The views of a scene show one set of named points, each view turned or mirrored, shifted and resized as a whole, with a little noise and some points left out.

Scene 1
View 1
k865: [  8  -3  -4   3   0   1   5  11   5  -2  -2   2 -14  -6 -16   3   1  -3
  -1  -9   4 -15   1  -7 -20]
k53: [ -4   4  -9  18   6  -1   3   9  -9 -10   8  11  -6  14  -7  -8  -2  -3
  -8 -14  12  -8  10 -14  -8]
k526: [ 16   1   2   2  11   4  -4   3  -4   4  -1   1 -13  -5 -20   2   3  -4
  -4 -17  15 -14   0 -19 -12]
k767: [  0  -9 -14   4  -6   2   7   2  -1  -5   6  -2 -16  -9 -21  -6   5  -5
   0 -23  12   1   1 -14   1]
k949: [ -4 -18 -21   3  -1  -3   2   6   5   1  15 -11 -15 -17 -11   4  11 -12
   5 -29  10  11   3 -14   1]
k647: [ -4   2 -11  16   1  -5   5   7  -9 -13   6  17  -4  17  -8  -7  -2   1
  -9 -12   5 -11  12 -16 -12]
k612: [  8   4  -1   7  -2   7   4   5  -5  -5  -2   3 -16  -1 -26  -8  -4   0
  -5 -14  16 -13  -1 -10  -6]
k95: [  6   2  -4   6  -9   6   9   9   1  -7  -4   4 -17  -3 -23  -5  -6   0
  -3  -8   8 -16   0  -1 -15]
k516: [ -7  17  -7  12   3  10  -4   5   3   1  19 -15 -24   0 -20  -6  -7  -9
  -8 -18  14 -11  -7 -10  -4]
k607: [  6  -4  -5  11  -2   4   9  17   0  -4  -6   9 -11  -4 -10  -2   0  -6
   1  -7  13  -8   6   4 -15]
k571: [ 14  -3   1   7  13   1  -1  13  -2   3  -5   6  -8  -4  -9   6   4  -7
  -2 -11  12 -13   5 -12 -19]
k482: [  4 -10 -15  -3   2  -3   1  -5   1   0  13 -10 -16 -12 -24   3  10  -4
   1 -27   3  -5  -2 -29  -5]
k635: [  4  -6 -10  10  10  -6   1   5  -9  -5   5  10  -4   4  -8  -1   7  -3
  -4 -18  10  -7  11 -23 -10]
k161: [ -9  -7 -16  14 -13   3  11  13   3 -10   5   1 -16  -6 -12  -7   0  -8
   2 -15  12   4   5   5  -3]
k963: [-13   7 -16  15  -4  -2   6  15   7  -8  16  -4 -16   5  -6  -1  -4  -8
  -5  -8  -4 -12   4   0 -19]
k372: [-19   2 -22  16 -11   2   8  11   7  -8  21  -9 -20  -1 -10  -6  -2 -11
  -2 -15   6   2   2   1  -4]
k470: [  4  -1 -10  -6 -14  10   6  -4   8  -2   7 -15 -29 -17 -40  -5  -1  -1
   0 -20   8 -10 -13 -11  -3]
k480: [  3  -3  -8   7   4   0   3   3  -8  -4   4   6  -9   0 -15  -4   3  -2
  -4 -19  13  -5   6 -18  -5]
View 2
k95: [ -8  20  16  18  -5  -5 -23  16 -16  13 -21  16 -19  -6   6  12  -3   8
 -13  -4  18   4 -12  26  11]
k612: [-10  23   9  11  -3   7 -18   9 -14  16 -14  12 -19  -5  21   2  -5  12
 -11  -1  20   6 -19  30  21]
k571: [ -2  28   4  14  17 -11 -14  10  -2  11 -18   9  -7   5  22   6 -13  17
  -3 -12  21  15  -1  17  17]
k470: [ -5  26  19   1  -3   3 -28   6 -16  24  -1   5 -42 -20   9  10  -2  10
 -22  15  20  -5 -35  23  20]
k161: [ -9  20   7   7  -3  -8 -37  27 -27   4   8  16 -16 -12   0  -3 -16   7
  -7 -15  13  -7 -19  16   9]
k635: [ -6  29  -6   7   1  -5 -10  27  -7   7  -7  10  -8   6  29  -5  -6  24
   6 -23   9  11  -9  12   5]
k963: [  1  26   9  10 -10 -25 -23  26 -13   3 -10  10 -19  -3  -4  19 -18  18
 -12 -22   3  -3 -19   5  -5]
k480: [ -7  26   0   7  -3   2 -14  19 -11   9  -6  10 -12   1  27  -3  -6  19
   0 -14  12   7 -17  18  13]
k516: [  6  28   8  -2 -16  -2 -18   4 -13  12  -9  -2 -25  -4  11  19 -23  24
 -23 -12   7   0 -45  16  16]
k865: [ -4  27  12  15   8 -15 -20  14  -7  12 -17  13 -21  -3  10  12  -7  11
  -9  -5  19   7  -6  17  11]
k526: [ -1  28   3   7   8   0 -10   3  -1  16 -19   6 -16   2  30   6  -7  20
  -7  -5  20  14 -13  20  21]
k607: [ -8  19   8  17   7 -12 -30  17 -18   3 -13  17  -7  -3   4   6 -14   7
  -6 -13  21   4  -2  21  14]
k949: [ -1  34  -2 -10  16  -7 -30  24 -13  15  30   1 -29 -16  18 -10 -13  18
  -1  -7  13  -5 -24  -1  12]
k482: [ -2  37   1  -4   6  -2 -11  20  -2  23  11   0 -37 -10  30  -3   4  22
  -2   2  13   4 -24   5   9]
View 3
k516: [  4 -23  -1 -11  30  12 -17  -4  -7   6  13  -9 -16  16   8 -13  14  -6
   2   2  -8   8   5 -16  24]
k767: [ -6 -28   0   3  16 -13   3   3  -9  12   9  10  -6  12  10 -11   4   1
  11  -6 -12  11   7 -13   8]
k95: [  6 -13   0   1  17 -10  -7   1   1   4  21  -4  -9  24  13 -29   3  -4
  -1  -4 -10   6   1   0   0]
k865: [  6 -16  -3  -2  15  -4  -9   3  -3   9  19   7  -8  18  20 -25  -7  -3
  -2 -11 -14   5  -6   1   5]
k482: [-10 -29   2  -4  15   6   6   0  -6  18   7  19 -11   9  20 -12  -3   9
  19 -11 -16  11   4 -10  20]
k480: [  4 -12   4   4   9  -5  -5   3  -8   6   8  15 -14  15   9 -11  -5  -7
   8  -4 -11  15   8 -13   5]
k635: [  8   0  12   5   6  -2  -8  -1 -11   9   7  21 -23  13  13  -8 -12 -10
   9  -6 -18  19   3 -16   5]
k53: [ 11   1  11   5  13 -10 -14  -2 -14   3  10  10 -23  14   7  -9  -4 -13
   0   0 -16  17   2 -20   4]
k612: [  2 -19  -3   1   9  -2  -3   3   1   4  12   2  -7  25   9 -20   2  -6
   9  -2  -4  12  14  -3   3]
k372: [ -2 -25   4  -2  36 -20 -10  -2 -18  12  17  -2 -15   6   8 -10  14  -2
  -7  -1 -16   5  -6 -24  19]
k161: [ -1 -26   0   6  26 -32  -3   4 -14   8  16   1  -6   9   7 -13   9  -4
  -6  -4 -14   6  -2 -16   6]
k571: [ 15 -12  -9  -1   5   1 -12   5  -3   4  11  17  -8  17  16 -16 -17 -14
  -3 -10 -10   9  -2   3   5]
k526: [  9 -17  -6  -3   4  12  -8   4   0   4   7  12  -9  22  15 -17 -10  -8
   9  -7  -6  12   8   2  10]
k647: [ 11   8  17   8  12 -13 -11  -4 -12   5  15  10 -27  16   9 -13  -5  -9
   0  -1 -19  15   0 -19  -1]
k949: [-11 -43  -9  -3  25 -13   2   5 -15  18   7  15  -2  -1  16  -4   4   5
   5 -11 -16   5  -2 -14  23]
View 4
k470: [ -8 -11   0 -15  -4 -14 -12  11  -2 -18   5  32   2 -30   0 -16   0 -11
  -7   3  11   1  -1  -1   7]
k607: [-13  -2  -1  -7   4 -19 -10  12  -5   1   1  14   5  -8  27   7   4  -5
  -3  -6  -5 -16 -16   2  13]
k647: [-25   6  -7  12  -9 -15  -6  14  -5   7   6  14   1   3  14   3  -5   6
 -11  -5 -16 -16 -14   6  -1]
k53: [-27   3  -5  10 -12 -11 -10  14  -4   4   8  17   6   1  15   3  -3   2
 -10  -2 -17 -16 -12   4   4]
k516: [-23 -10 -14  -5 -13  -9 -15  20  -8 -10  17  27  11 -11  11 -10  -3  -8
 -11  12  -6 -12  -4   2   5]
k161: [-22 -12   4 -10  -1 -21 -13  10  -5   7   6  26  -1 -22  20   2   5  -9
 -13  -6 -14 -13 -10   7  11]
k963: [-26  -9 -20  -4   4 -21 -12  17 -14   0  12  18  -2 -13  22  -3  -2  -4
 -14   3 -12 -20 -10   7   0]
k526: [-10   6  -2  -1  -6  -4  -9   9   0 -16   3  16  10   0  12   3   0  -5
  -3   5   5  -8  -8 -10  13]
k571: [-11   7  -5  -1   3 -11  -9   8  -3 -11   0   9   6   3  23  11   2  -5
  -4   2   0 -13 -14  -9  14]
k612: [ -9   0   5  -6  -8 -10 -10  13   0  -8   4  21  11 -10   9  -2   1  -5
  -1  -2   3  -5 -10  -1  13]
k95: [ -9  -2  -4  -7  -1 -19 -10  19  -6  -3   4  17   6 -13  17  -5   0  -1
   1  -5   4 -11 -13   5   9]
k767: [-19  -6   7  -5  -5 -12 -10   3   1  -5   4  28  -2 -19   7   0   2  -8
 -14  -3  -7  -5  -5  -1   9]
k480: [-19   3   2   4  -9  -9  -9   7   0  -4   3  20   3  -4  10   4   0  -3
 -10  -2  -8  -8  -7  -3   8]
k949: [-26 -10   4  -9   3 -11 -12  -7  -1 -10   0  31 -11 -22  11   8   6 -16
 -26   5 -10  -8   1  -8  10]
k372: [-30 -17  -8  -9  -4 -19 -15  12  -9   2  13  30  -3 -23  17  -4   2 -10
 -19   3 -17 -15  -5   9   4]
k635: [-22   8  -1  10  -6  -9  -6   4   0  -3   1  16   0   2  11   9  -1   0
 -14   0 -12 -12 -10  -6   5]

Which points are out of place in each view (at most two, in the order of its rows)? Write none if all are in place.
view 1 | k612
view 2 | k470
view 3 | k635, k949
view 4 | k516
